Points, in no order, along strands that fork, close into loops and pass close to each other.
Two points are linked if the straight distance between their rows is under 81.6. Some points are linked to none.
<57>: [-81, -59,  29, -79,   8,  34, -43, -24,  72, -29, -14,  27,  20,  39,  16,
  91,  -1,  24, -18,  -6,  16,  20]
<950>: [ 76,  17,   1,   7,  11,  16,  25,  18, -32,  58, -21,  13,  66, -80, -34,
 -47, -16, -30, -13, -24,   9,   9]
<1534>: [ 35,  12,  50,   5,  30,  28,  28,   0, -34,  41, -48,  22,  26, -31,  20,
 -52,  13, -23, -50, -13,  -1,   9]
<331>: [ -7,  -1, -13,  22,  -6, -20,  69,  -7, -26,  20, -20, -36, -11,  42, -42,
 -35,  20,  44,  18, -72,  35,  15]
<68>: [ 16,  46,  11,  -1,  11,  66, -34,   5,  -1, -19, -31,  42, -12, -15,  63,
  28,  12, -49, -36,  42, -86, -38]
<334>: [ 55,  29, -59, -45,  11,  37, -11,  23, -41,  29,  -9,  19,  61, -29, -17,
  13, -31, -15,  27, -35, -64, -28]
<103>: [  8,  -5, -56,  16, -31, -39,  51,   9, -26,  18,  32, -26,  -4,  18, -59,
 -19, -11,  32,  53, -54,  19,   4]
<791>: [-35, -56,  -2,   2, -15, -54, -47, -15,  27, -36,  39, -19,   5,  12,  15,
  35,  -3,  -7, -11,  29,  43,  28]
<1047>: [ 12, -11,  14,  67, -10, -70, -48, -16,  16, -34,  29, -37, -46,  -8,  -4,
 -24,  11, -39, -43,  84,  62,   1]
<866>: [ 17,   6,  45,  36,  22, -12,  -3,   3,  25, -28,   0,  -5, -14, -11,  18,
 -29,   3, -20, -18,  64,   4, -10]
<1015>: [-12, -12, -65, -79, -23,  18, -29,  15,  11,   6,  60,  37,  27,   6,   9,
  56, -27,  31,  72, -42, -28,  -1]
<1324>: [ 11,   0, -29,  53, -24, -51,  12,  -5, -22,  -3,  -7, -84, -11,  11, -43,
 -38,   8,  37,  10, -58,  87,  46]
<1651>: [ 40,   0, -37,  13, -11, -22,   5,  34,   8,  -9,  45, -40,  29, -59, -55,
 -23, -39,   7,  60, -20,  25,   9]
<1101>: [ -8,   1, -24,  -7,  -7,   9,  67,  -9, -28,  35, -10, -19,   4,  44, -57,
 -16,   6,  44,  33, -90,  13,   0]
<684>: [  1,   7, -32,  47, -38, -63,  -2,   9, -11, -10,  62,  10, -49,   6,  28,
 -16,   5, -24,  26,  83, -14, -24]
<104>: [-33, -39, -11,  11, -31, -35, -11, -16,  -5, -16,  15, -50,  -2,  37, -24,
  12,  10,  46,  11, -61,  73,  48]
<1144>: [ -9, -23,  -4,  31, -22, -35, -15, -13,  -3, -22,  -2, -73,  -3,  19, -30,
  -7,   4,  48,   1, -60,  90,  54]
<404>: [-15, -21,  29,  41,  -3, -44,   5, -26,   3, -26, -28, -54, -27,  41, -13,
 -15,  23,  26, -25, -16,  74,  29]
<1365>: [-10,   7, -23, -23,   2,  13,  65, -13, -32,  40, -15,  -1,  -2,  36, -35,
 -20,   5,  26,  26, -72, -17,  -8]
<1213>: [-53,  10,   1,  77,   3,   1, -32, -10,  54,  -4,  19,  40, -77,  -5, -25,
  30,  40,   3, -77, 113, -25,  -8]
<520>: [ 32, -17,  54,  38,  37, -16, -20,   6,  31, -42, -29, -80,  26, -42, -22,
 -31,  -3,  20, -11, -19,  84,  48]
<1606>: [ 50,  16, -19,  14,  -5,   6,  70,   5, -54,  79, -32,  26,  34, -22, -35,
 -61,   5, -23, -12, -44,  -9,  -2]
<190>: [ 43,  28,  12, -28,  27,  47, -39,  30, -48,   1, -56,  36,  51, -46,  60,
  25,  -5, -27, -44,   5, -71, -18]
<863>: [ -50,   14,   47,  -51,   29,   75,    5,  -18,  -40,   23, -100,   14,
   -6,   39,   17,   30,   13,   -7,  -44,  -39,  -45,   -3]
<1091>: [-101,  -40,    3,  -64,  -21,   20,    0,  -24,   39,    4,   -8,   33,
   -8,   60,   23,   80,   15,   17,   12,  -11,   -8,   11]
<1309>: [ 67,  12,  25, -20,  46,  35, -22,  21,  -9,  24, -18,  -7,  77, -87, -11,
 -24, -25, -22, -12, -20,   8,  12]
<338>: [-50, -19, -31,  12, -46, -55,  50, -17, -38,  17,  11, -10, -48,  66,  -9,
  -5,  29,  31,  26, -33,  23,   4]
<1485>: [ 32,  18, -53, -78,   8,  53, -47,  21,  -7,   1,  27,  16,  50, -19, -23,
  40, -49,  14,  51, -50, -33, -19]
<1557>: [ 61,  19, -14,  -4,  20,  11,  24,  17, -24,  42,  -8,   4,  51, -55, -21,
 -43, -14, -25,  10, -24, -14,  -2]
<483>: [ 53,  -7,  55,  17,  51,   4,  -6,  14,  25, -13, -18, -41,  46, -77,  -4,
 -43,  -6,  -7,  -6,  -4,  47,  28]
<499>: [-16, -17,   7,  38, -22, -55, -18, -10,   6, -24,  35, -10, -36,  15,  11,
   1,   8, -14, -11,  64,  26,  -3]
<1691>: [ 63,  15,   2, -29,  28,  51, -22,  30, -39,  40, -27,   4,  93, -73, -31,
  -3, -32, -17, -16, -34,  -6,   2]
<16>: [-17,  11, -36, -44,  -9,  15,  46, -14, -29,  36,   2,  13,  -6,  37, -23,
   1,  -8,  28,  44, -66, -33, -15]
<1310>: [ 26,  -5, -24, -13,  -7,  -3, -10,  28,  14, -14,  50, -28,  29, -40, -43,
  -2, -44,  20,  58, -35,  22,  12]
<176>: [-70, -60,   4, -45, -17,   3,  -9, -20,  21, -10,   8,   1,   6,  48,   0,
  53,   9,  45,  22, -46,  31,  32]
<1109>: [   2,   -2,    6,    1,    0,   33,   28,   16,    4,   -2,   -7,  -60,
   34,   20,  -70,  -13,   -6,   54,   13, -100,   72,   29]
<1667>: [-12,  -4,  -2,  42, -22, -51,  19,  -3, -13,  -8,  22,  -5, -49,  26,   8,
 -25,  13,  -2,   9,  43,  11, -11]
<465>: [ 32,   7,  11, -46,  40,  28, -36,   4,  16, -14,   8,  -6,  35, -34,   5,
  10, -33,   9,  26, -19,  -9,   4]
<1330>: [ -8,  25, -27, -53,   8,  33,  24,  -9, -39,  30, -23,  22,  -1,  23,   6,
   7,  -8,   7,  21, -49, -58, -24]
<368>: [-62,   0,  23,  60,   3,  -7, -30, -17,  48, -16,  13,  16, -63,   8, -28,
  28,  35,   5, -91,  97,   8,  -6]
<1572>: [-44, -34, -57, -64, -32,   9,  -8,   7,   7,  11,  55,  27,  20,  31,   2,
  50, -15,  40,  65, -55, -12,  12]
<969>: [ 17,  -4, -44,  50, -31, -61,  17,   6, -25,  -1,  19, -66, -13,  -2, -49,
 -36,  -2,  25,  27, -47,  65,  31]
<117>: [ 66,  20,  13, -12,  42,   3, -22,  21,  18, -11,   9,  -5,  37, -77,  23,
 -26, -30, -29,  20,  23, -17,  -3]
<1352>: [-30, -39,  29, -55,  12,  13, -61, -15,  77, -46,  16,  24,  25,   2,  34,
  73, -17,  11, -10,  33,   4,  11]
<504>: [-26, -21,   3,  40, -24, -53,  14, -31, -14, -10, -24, -54, -37,  57, -15,
 -15,  30,  33, -16, -32,  76,  29]
<749>: [ 11,  -8, -39,  28, -25, -41,  25,  13, -18,   1,  29, -49,   3,   2, -53,
 -21, -12,  33,  42, -55,  46,  22]
<988>: [-43, -18,  25,  16,  -7, -18, -32, -15,  52, -37,  25,  12, -20,  13,   9,
  40,   5,  -4, -46,  82,  11,  -5]
<1154>: [ 18,  43,  11, -14,   5,  56, -49,  -4,  30, -33, -11,  42, -17, -14,  60,
  43,   7, -39, -26,  56, -78, -44]
<1385>: [ 36,  17,  18, -39,  31,  51, -31,  30, -60,  20, -67,  30,  71, -43,  32,
  23, -12,  -6, -44, -18, -55,  -4]
<509>: [ 16,  32,  -3,  16,  -7,  39,  44,  13, -73,  60, -52,  57,  -7, -11,  38,
 -41,  10, -40, -47,  -6, -57, -12]
<876>: [ 33,   3,  -8, -22,  18,   2,  -4,  12,  10,  -7,  27, -16,  26, -32, -20,
  -9, -33,  13,  45, -25,   0,   4]
<577>: [ 24,  26, -27,  36,  -4, -26,  69,  22, -34,  34,   4,  20, -29,   6,   9,
 -73,   9, -23,  19,  13, -35, -22]
<1544>: [ 25,  10,   4, -75,  39,  49, -59,   1,   7, -15,  -6,  12,  36, -20,  21,
  38, -31,  12,  19, -24, -29,  -9]
<754>: [ 45,  36, -14, -46,  22,  27, -39,  10,   0, -14,   0,  23,  22, -31,  50,
  20, -17, -22,  15,  10, -69, -28]
<822>: [ 12,   6, -20,  44, -26, -56, -32,  12,  16, -28,  63,  13, -33, -15,  35,
   0,  -4, -31,  15, 104, -10, -18]
<201>: [ 25, -13,  16,  50,  -1, -71, -35,  -2,  11, -41,  21, -46, -26, -29,   3,
 -27,  -7, -23,  -7,  56,  55,  14]
<301>: [ 55,   8, -17,  19,   1,  19,  47,  22, -12,  41,  -5, -29,  61, -43, -70,
 -47, -12,  -9,  20, -56,  36,   5]
<1302>: [ 58,  23, -37, -25,  16,  24,  11,  17, -29,  36,   1,  10,  53, -42, -24,
 -20, -28, -22,  23, -31, -37, -14]
<1440>: [-10, -13,   0,  76, -21, -65, -49, -22,  18, -18,  40, -22, -59,   6, -11,
 -15,  25, -42, -62,  91,  54,  -9]
<737>: [ 11,   1,  37,  57,  17, -34,  38,   2, -10,  -3, -31, -29, -23,  18,   0,
 -60,  29,  -3, -21,  14,  38,   5]
<525>: [ 37,  40, -11, -56,  19,  39, -54,  13, -10, -27, -19,  32,  17, -24,  61,
  50,  -9, -25,   0,   7, -81, -40]
<1595>: [ 37, -14,  73,  22,  56,   7,  -8,   6,  33, -30, -35, -55,  40, -48, -11,
 -34,   3,  11, -19, -17,  69,  38]
<395>: [  1, -33,   6, -19,  -2, -23, -40,   5,  26, -33,  44, -16,  17, -20,   3,
  23, -28,  25,  35,  -5,  27,  28]
<599>: [ 24,  -2,  25,  71,  10, -58,  18,   3, -10, -14, -23, -53, -29,   5,  -6,
 -62,  24,  -6, -18,  20,  59,  12]
<1127>: [-63, -37, -24,  -1, -44, -41,  36, -22, -21,   9,   9, -15, -30,  66, -11,
  15,  26,  40,  22, -48,  35,  22]
<1604>: [ 12,  11, -18, -28,  -4, -10,  -4,   1,  12,  -8,  34,  17,   0,  -5,  28,
  11, -19,   6,  44,  12, -29, -13]
<624>: [ 13,  10, -43, -79,   1,  35, -40,   9,   3,  -1,  36,  24,  31,  -7,   0,
  46, -35,  24,  56, -44, -32, -11]
<1061>: [ 62,   1,  47, -11,  58,  30, -27,  18,  19,  -4, -13, -27,  67, -90,  -6,
 -30, -23, -14,  -6, -14,  28,  22]
<228>: [-32, -41,  -2,   3, -21, -45, -10, -16,   0, -20,  22, -30,  -9,  27,  -6,
  17,   7,  30,  14, -22,  49,  32]
<528>: [-78, -16,  14,  48, -32, -24,  11, -28,  11,   0,  -7,   1, -71,  61, -20,
  17,  43,   1, -51,  50,  30,  -5]
<1071>: [-28,  11, -32,  -1, -34, -28,  53,  -5, -21,  20,  23,  23, -46,  41,  14,
 -11,   9,   8,  40,   6, -33, -21]
<868>: [-46,  17,  16,   0, -14,  23,  38, -18,  -2,  12, -21,  26, -56,  51,  16,
   0,  18,  -2,   1,  16, -36, -22]
<1694>: [ -50,   -9,   75,   24,   34,    3,  -31,  -22,   74,  -50,  -15,   -6,
  -23,    5,  -23,   34,   11,   14, -109,   72,   39,    3]
<1060>: [ 37,  39,  10, -13,  21,  45, -27,  18, -26,  -2, -36,  34,  18, -34,  64,
   2,  -1, -46, -34,  25, -73, -26]
<1146>: [ 54,  17,  17,  19,  -6,   7,  59,   3, -66,  82, -48,  43,  23, -37, -14,
 -65,   6, -22, -49, -36,   1,   9]
<1222>: [-90, -64,   7, -85,  -3,  35, -35, -18,  51, -14,  -2,  29,  22,  49,  19,
  88,   4,  27,  16, -27,   7,  24]
<1241>: [ -72,  -11,   45,   36,   16,  -11,  -34,  -19,   62,  -35,    3,   -1,
  -38,    7,  -28,   39,   24,    9, -113,   78,   38,    2]
<722>: [  2,  19,  19,  68,   3,   8,  36,  10,  -9,  13,  -8,  18, -54,  17,  20,
 -59,  28, -28, -17,  57, -27, -22]
<883>: [ 51,  28,  12,  13,  22,  10,  21,  18, -22,  28, -17,  26,  17, -41,  32,
 -57,  -2, -41, -19,  19, -31, -10]
<358>: [-48, -70, -31,   3, -29, -60, -50, -17,  14, -29,  50, -29,   8,  20,  15,
  29,   9, -20,  -5,   9,  45,  39]
<115>: [-34, -16,  -1,  56, -27, -50, -27, -16,  11, -19,  36,  -4, -49,  21,   0,
   7,  24, -22, -40,  86,  29, -10]
<1208>: [-20,  38, -40,   7, -32,  -1,  66,   0, -32,  33,   6,  37, -59,  41,  22,
 -28,  12,  -8,  33,   8, -65, -37]
<1087>: [ -18,   -6,   32,  -32,   32,   59,   34,  -17,  -15,   22,  -51,  -32,
   27,   38,  -42,   -4,   13,   49,   -7, -111,   37,   19]
<13>: [ -22,  -10,  -45,  -53,  -29,   39,   22,    9,  -10,   22,   38,   -3,
   23,   43,  -65,   28,  -28,   50,   56, -100,   14,    2]
<385>: [ 52,  11,   7,  48,  11, -24,  66,  19, -22,  45, -26,  -9,  21, -35, -24,
 -80,  20, -13,  -8, -24,  33,  15]
<1102>: [-48, -57,  42, -58,  17,  15, -52, -21,  70, -42,   2,  10,  24,  16,  11,
  69, -12,  28, -16,   4,  28,  25]
<532>: [ -2,  -9,  55,  22,  26,  -7,  27, -13,  10, -13, -35, -25, -12,  19,  -3,
 -30,  20,  12, -19,  -6,  32,  10]
<500>: [ 32, -16,  17,  30,  11, -56, -26,   7,  13, -41,  20, -49,  -2, -47,  -5,
 -24, -19,  -4,  17,  26,  48,  22]
<892>: [ -6,   9,  66,  15,  33,  42,   5, -15,  26,  -9, -43,  11, -16,   7,  18,
 -18,  17, -22, -53,  41, -14, -10]
<127>: [-13, -11,  -3,  30, -10, -40,  42, -14, -22,   1, -14, -42, -22,  43, -25,
 -25,  20,  42,  13, -49,  51,  21]
<1357>: [ 60,   4, -24,  14,   8, -21,   0,  35,  14, -12,  35, -36,  35, -91, -35,
 -39, -40, -10,  55,   3,  13,   7]
<154>: [-28,  34,  18, -61,   8,  70, -41,  -9,  -5, -16, -61,  36, -13,  19,  47,
  73,   3, -19, -26,   4, -77, -31]
<1434>: [ 54,  16,  40,  10,  16,  17,  36,   3, -48,  61, -51,  28,  36, -48,   0,
 -57,   7, -20, -54, -28,  12,  15]
<216>: [ 32,  10, -21,  22,   2, -46,  33,  18, -12,   4,  26, -14,  -5, -21, -10,
 -44, -12,  -4,  39,   4,  -4,  -6]
<1541>: [-14, -13, -46,  46, -46, -85,  17, -21, -43,  10,  20, -43, -53,  45, -15,
 -33,  25,   7,  14, -23,  60,  16]
<1386>: [ 25,  36, -27, -72,  16,  45, -55,  24, -30, -25, -31,  33,  23, -18,  50,
  68,  -8, -10,   6, -17, -90, -41]
<953>: [ 30,  28, -11,  -8,  -5,  29,  36,  13, -78,  63, -55,  49,  27, -18,  18,
 -27,  -1, -26, -39, -26, -58, -10]
<654>: [-56, -18, -34,  -6, -46, -26,  -1,  -7,  16,  -5,  44,  33, -23,  36,  42,
  43,  16,  -7,  23,  52, -29, -12]
<384>: [ 45,  17, -46,  17,  -9,  -9,  80,   9, -42,  62,  -5,  12,  21,  -4, -45,
 -59,  -2, -19,  27, -39, -23, -15]
<1516>: [  2,  14,  35,  61,  10,  26,  50,   9, -16,  30, -32,  24, -43,  14,  20,
 -67,  35, -31, -37,  36, -15, -13]
<853>: [-16, -40,  29,  19,  -3, -51, -49, -20,  38, -48,  22, -26,  -7,   1,   4,
  24,  -5,  -7, -37,  52,  55,  21]
<494>: [ 61,  10, -14, -28,  15,  64, -13,  34, -24,  35,  -8, -14,  92, -64, -60,
  -6, -42, -23,   9, -47,  14,  -7]
<913>: [ 29,  -4,  44,   8,  24, -25, -48,   2,  58, -56,  22,  -8,   8, -43,  28,
   6, -27, -18,  -4,  78,  12,   0]
<22>: [-13,   4, -48, -55, -14,  32,  29,  -4, -25,  36,  17,   7,  13,  38, -50,
  18, -21,  38,  52, -84, -17, -12]
<1095>: [  7,  14,   9, -55,   4,  28, -51, -10,  44, -32,  10,  34,   3,  -7,  56,
  56, -10, -11,   7,  37, -46, -26]
<276>: [-15, -24,  50,  12,  12, -24, -33, -17,  50, -49,   7, -15,  -9,   4,   5,
  20,  -6,   1, -38,  58,  35,   7]
<631>: [-58, -36, -36, -34, -36, -21, -10,  -5,  22,  -7,  43,  28,   0,  33,  42,
  56,   7,   5,  35,  22, -20,  -2]
<1312>: [-23,  40,  26, -31,  15,  88, -47,   3,  -6, -24, -77,  39, -12,   4,  50,
  78,  12, -38, -54,  20, -89, -32]
<87>: [-25, -19,  15, -83,  16,  41, -45, -19,  30, -16,  -2,  22,  17,  17,  21,
  61, -17,  30,  23, -28, -10,   5]
<1338>: [  2,  24,  22,  59,   2,  50,  46,   7, -34,  49, -41,  49, -43,   4,  37,
 -63,  32, -45, -51,  30, -36, -15]
<1481>: [  1,  -8,  24, -43,  13,  10, -52, -10,  60, -43,  18,  21,  14, -10,  42,
  50, -22,   0,   4,  44, -14,  -5]
<1011>: [-12,  15, -19,  53, -35, -25,   6,   4,  -1,  -2,  41,  28, -62,  21,  24,
 -12,  17, -17,  12,  85, -33, -30]
<270>: [-57, -38, -38, -55, -29,  -8,  -2,  -4,  12,   5,  40,  26,   5,  38,  24,
  52,   0,  29,  53, -23, -15,   9]
<170>: [ 26, -17,  20,  51,   6, -45, -33,  -6,  12, -40, -14, -91,   1, -31, -25,
 -30,  -2,  18,  -8, -18,  98,  51]
<1243>: [ 72,  39,   4,  23,  13,   6,  10,  29, -23,  31,  -9,  39,  19, -69,  45,
 -60,  -5, -57, -20,  40, -40, -12]
<1537>: [-28,  30,  -4, -59,   3,  47,   5, -15, -27,  14, -42,  29, -19,  31,  32,
  33,   0,  -5,   6, -27, -68, -29]
<786>: [ 48,  18,  -4, -26,  12,  38,  -9,  34, -76,  49, -61,  42,  80, -50,   2,
  13, -19,  -4, -39, -28, -50,  -3]
<1693>: [-31,  47,  21,  -2,   5,  87, -29, -14,  19,  -9, -57,  46, -42,  11,  33,
  58,  20, -40, -51,  39, -81, -28]
<421>: [-47,  27,  13, -71,  -2,  62, -21, -22,  -3,   0, -52,  35, -25,  39,  37,
  69,   3,  -8,  -5, -14, -63, -22]
<435>: [  1, -19,  44,  28,  17, -29,   6, -16,  12, -30, -25, -49,  -8,  18, -12,
 -19,  12,  25, -15, -13,  61,  26]
<1636>: [ 36,   8,  -2,  29,  10,  14,  63,  12, -14,  37, -25, -38,  47, -13, -64,
 -51,  11,  16,   3, -76,  52,  18]
<939>: [-72,  -2, -24,  77, -27, -18, -24, -13,  27,  13,  28,  35, -85,  23, -23,
  27,  48,  -8, -56, 104, -20,  -9]
<352>: [-29, -26,  -8, -10, -20, -29,  19, -12,  -5,  -2,  20, -14, -12,  36, -12,
  12,   3,  40,  33, -38,  22,  16]
<1591>: [ 10,  18,   9,  12,  -6,   0, -45,   0,  63, -44,  37,  33, -12, -18,  44,
  36,  -3, -25, -13, 101, -34, -26]
<1540>: [-72,  -4,  13, -29, -26,  13,  23, -27,  13,   7, -11,  28, -42,  57,  16,
  39,  16,  11,   9,   6, -20, -10]
<928>: [-29,  -4, -14,  52, -38, -58,  38, -10, -33,   8,   8, -12, -69,  53,  -1,
 -32,  30,   2,   2,  23,  21, -12]
<407>: [-16,  -7,  18, -51,  22,  37,  14, -17,  -6,   8, -17,  -7,  11,  24, -19,
  11,  -6,  37,  19, -67,   2,   5]
<234>: [-63, -85, -62,  -4, -26, -57, -59, -11,  13, -28,  64, -35,  20,  27,  18,
  29,  12, -42,   9,  -4,  28,  43]
<1273>: [ 27,  21, -52,   2, -10, -21,  64,   8, -30,  36,  14,  11,  -3,   8, -26,
 -39,  -8,  -3,  48, -26, -34, -20]
<1261>: [-32,  16, -33,   5, -50,  -6,   5,  -1,  17,  -2,  41,  47, -45,  26,  47,
  32,  19, -13,  28,  63, -55, -34]
<498>: [ 48,  -5,  -5,  24,  13, -48, -21,  28,  17, -34,  35, -45,  16, -86, -11,
 -33, -35,  -9,  43,  26,  29,  15]
<52>: [ -21,   -8,   25,  -18,   15,   52,   29,   -5,    0,    6,  -34,  -50,
   24,   44,  -56,   -1,    8,   67,    1, -116,   64,   30]
<213>: [  7,  33,   5,  19,   8,  35,  39,   6, -38,  35, -31,  38, -21,   4,  36,
 -46,  17, -37, -22,  11, -55, -20]
<84>: [-73, -13, -37,  54, -35, -25, -35, -12,  30,   1,  51,  32, -53,  18,   0,
  44,  41, -22, -46, 109, -18, -12]
<1337>: [-15, -26,  15, -58,  10,  16, -32, -11,  32, -20,  19,  13,  14,   7,  17,
  44, -18,  29,  32, -19,   3,  11]
<160>: [ 59,   1,  55,  27,  51, -15, -14,  18,  30, -26,  -9, -30,  32, -83,  14,
 -49, -12, -30,  -6,  43,  30,  14]
<1382>: [  9,  38, -43,  24, -18,  -7,  71,  14, -38,  42,   5,  36, -44,  23,  16,
 -54,  10, -25,  24,  10, -64, -36]
<677>: [-91, -24,  -9, -39, -38,   0,  25, -26,  13,  13,   2,  29, -31,  66,  20,
  52,  19,  19,  23,  -7, -13,   0]
<1729>: [ 26,  -8,  14,  62,   6, -64,  -6,  -5,  -3, -26, -18, -76, -20, -11, -13,
 -50,  13,   4, -13,   2,  82,  29]
<179>: [  2, -13, -58,  44, -48, -86,   2, -13, -36,   2,  36, -54, -31,  13, -23,
 -29,   8,   6,  26, -33,  67,  29]
<481>: [-49, -34, -46, -58, -36,  22,  12,   7,  -5,  18,  46,   9,  18,  47, -36,
  41, -13,  59,  60, -88,  11,  15]
<1522>: [ 17,  11, -40,  -8, -10, -29,  37,   7, -15,  15,  32,   4,  -5,   3, -14,
 -19, -17,  14,  55, -18, -23, -13]
<1548>: [ 34,  16,  -5,  29,  11, -25,  52,  16, -21,  21,   1,   1,  -5, -13,   1,
 -65,   6, -15,  17,   6, -12,  -8]
<1041>: [-53,  -8,  54,  44,   0,  -2,  40, -26,  12,  -9, -53, -17, -55,  63, -18,
 -14,  41,  13, -54,  15,  34,  -2]
<349>: [-12,  -8, -61, -12, -37, -20,  50,   4, -23,  25,  41,  -6,   1,  36, -52,
   3, -16,  41,  64, -67,   3,   0]
<58>: [ 14, -23,  23,  11,  13, -38, -27,  -2,  22, -39,  21, -36,   5, -21,  -2,
   0, -17,  13,  17,  10,  44,  24]
<743>: [ 39,  19,  66,  33,  45,  43, -29,   3,  41, -21, -24,  19,   8, -41,  39,
 -27,   7, -49, -62,  82, -23, -11]
<828>: [ -7, -11,  67,  -8,  32,  12, -33, -20,  64, -47, -10,   2,   1,  -2,  14,
  24, -11,   0, -44,  55,   8,  -3]
<506>: [ 11,  26,  17, -13,   4,  30, -42,  -9,  53, -39,  13,  37, -12, -10,  50,
  40,  -1, -25, -15,  73, -49, -33]
<159>: [ 14,   8,  -2,  13, -16, -25, -32,   8,  41, -36,  50,  23, -15, -17,  46,
  19,  -9, -21,  13,  89, -25, -22]
<1325>: [-19,  30,  23,  11,   5,  45,  29, -10, -11,  16, -35,  32, -40,  25,  29,
 -19,  19, -26, -19,  22, -49, -22]
<41>: [  8,  21, -19, -91,  21,  50, -58,   2, -12, -13, -20,  29,  24,  -2,  34,
  65, -21,  11,  21, -32, -60, -24]
<193>: [-45,  -7,  71,   2,  26,  19, -17, -26,  68, -37, -23,   4, -18,  18,  -7,
  35,   5,   8, -73,  56,  18,  -4]
<705>: [ 20,   3,   0,   7,  14,  29,  47,   9,  -9,  21, -17, -42,  41,   1, -62,
 -29,   1,  29,  10, -84,  47,  17]
<994>: [ 56,   8, -30,  -5,  -1,  44,  18,  31, -12,  34,   7, -23,  74, -48, -77,
 -26, -36, -22,  36, -51,  18,  -8]
<513>: [-10, -21, -14, -22, -11,  -8,   5,   4,   1,  -6,  35, -16,  11,  12, -29,
  14, -18,  46,  42, -55,  28,  20]
<1247>: [ -8, -30,  12, -36,   5,   3, -26,   1,  26, -22,  30, -10,  20,  -2,  -5,
  27, -22,  38,  35, -32,  22,  23]
<112>: [ 36,  25, -56, -63,  10,  52, -20,  21, -42,  25,  -7,  13,  58, -11, -30,
  29, -36,   5,  32, -55, -54, -28]
<813>: [ 33,  19,  38,  -1,  36,  25,   6,   3, -10,  11, -30,  13,  16, -25,  35,
 -38,   3, -32, -26,  15, -25,  -5]
<439>: [ 45,  20, -11, -20,  11,  33,  15,  17, -69,  59, -46,  33,  60, -32, -11,
 -10, -12, -16, -26, -37, -43,  -6]
<279>: [-10,  21,   1,  66, -18,  -2,  19,   7,   0,   4,  14,  26, -68,  22,  17,
 -31,  23, -20,  -4,  77, -36, -30]
<175>: [ 50,  -2,  51,  25,  40, -26, -30,  14,  40, -48,   7, -30,  18, -70,  17,
 -30, -22, -24,   3,  62,  24,  10]
<696>: [-72, -19, -16,  27, -23, -19, -34, -12,  46, -20,  41,  25, -26,  16,   8,
  56,  24, -15, -46,  95,  -6, -10]
<1446>: [-27,  -9, -34,  35, -43, -71,  46, -12, -41,  13,  19, -16, -57,  52,  -8,
 -25,  24,  14,  24,  -7,  26,   0]
<534>: [ 25,  38, -37, -18,   0,   9,  27,   9, -28,  24,   1,  30,  -5,  -2,  24,
 -22,  -8, -20,  26,  -5, -69, -33]

How many points has the smallest loop of links through each point below? Write 0 if it is on no loop.
<1154> -> 20
<1222> -> 22
<1241> -> 11
<338> -> 11
<928> -> 16

A fork is a point with three links, a tip a point with one. Leave the first point through the second and follow the links. Name the first fork or tip that comes.
<876> / <465> -> <754>
<1440> / <115> -> <1446>
<1222> / <57> -> <506>
<52> / <1109> -> <483>
<1060> / <190> -> <213>
<1243> / <883> -> <1071>
<404> / <504> -> <16>
<950> / <1557> -> <1572>
<1572> / <1015> -> <950>
<1213> / <939> -> <276>

A tip is a point with one link. Name the tips that can be reached along the links from each point below, in the order of the rows.
<737> -> <950>, <1087>, <913>, <1693>, <1261>
<1544> -> <754>, <87>, <349>
<988> -> <234>
<883> -> <1071>, <1243>
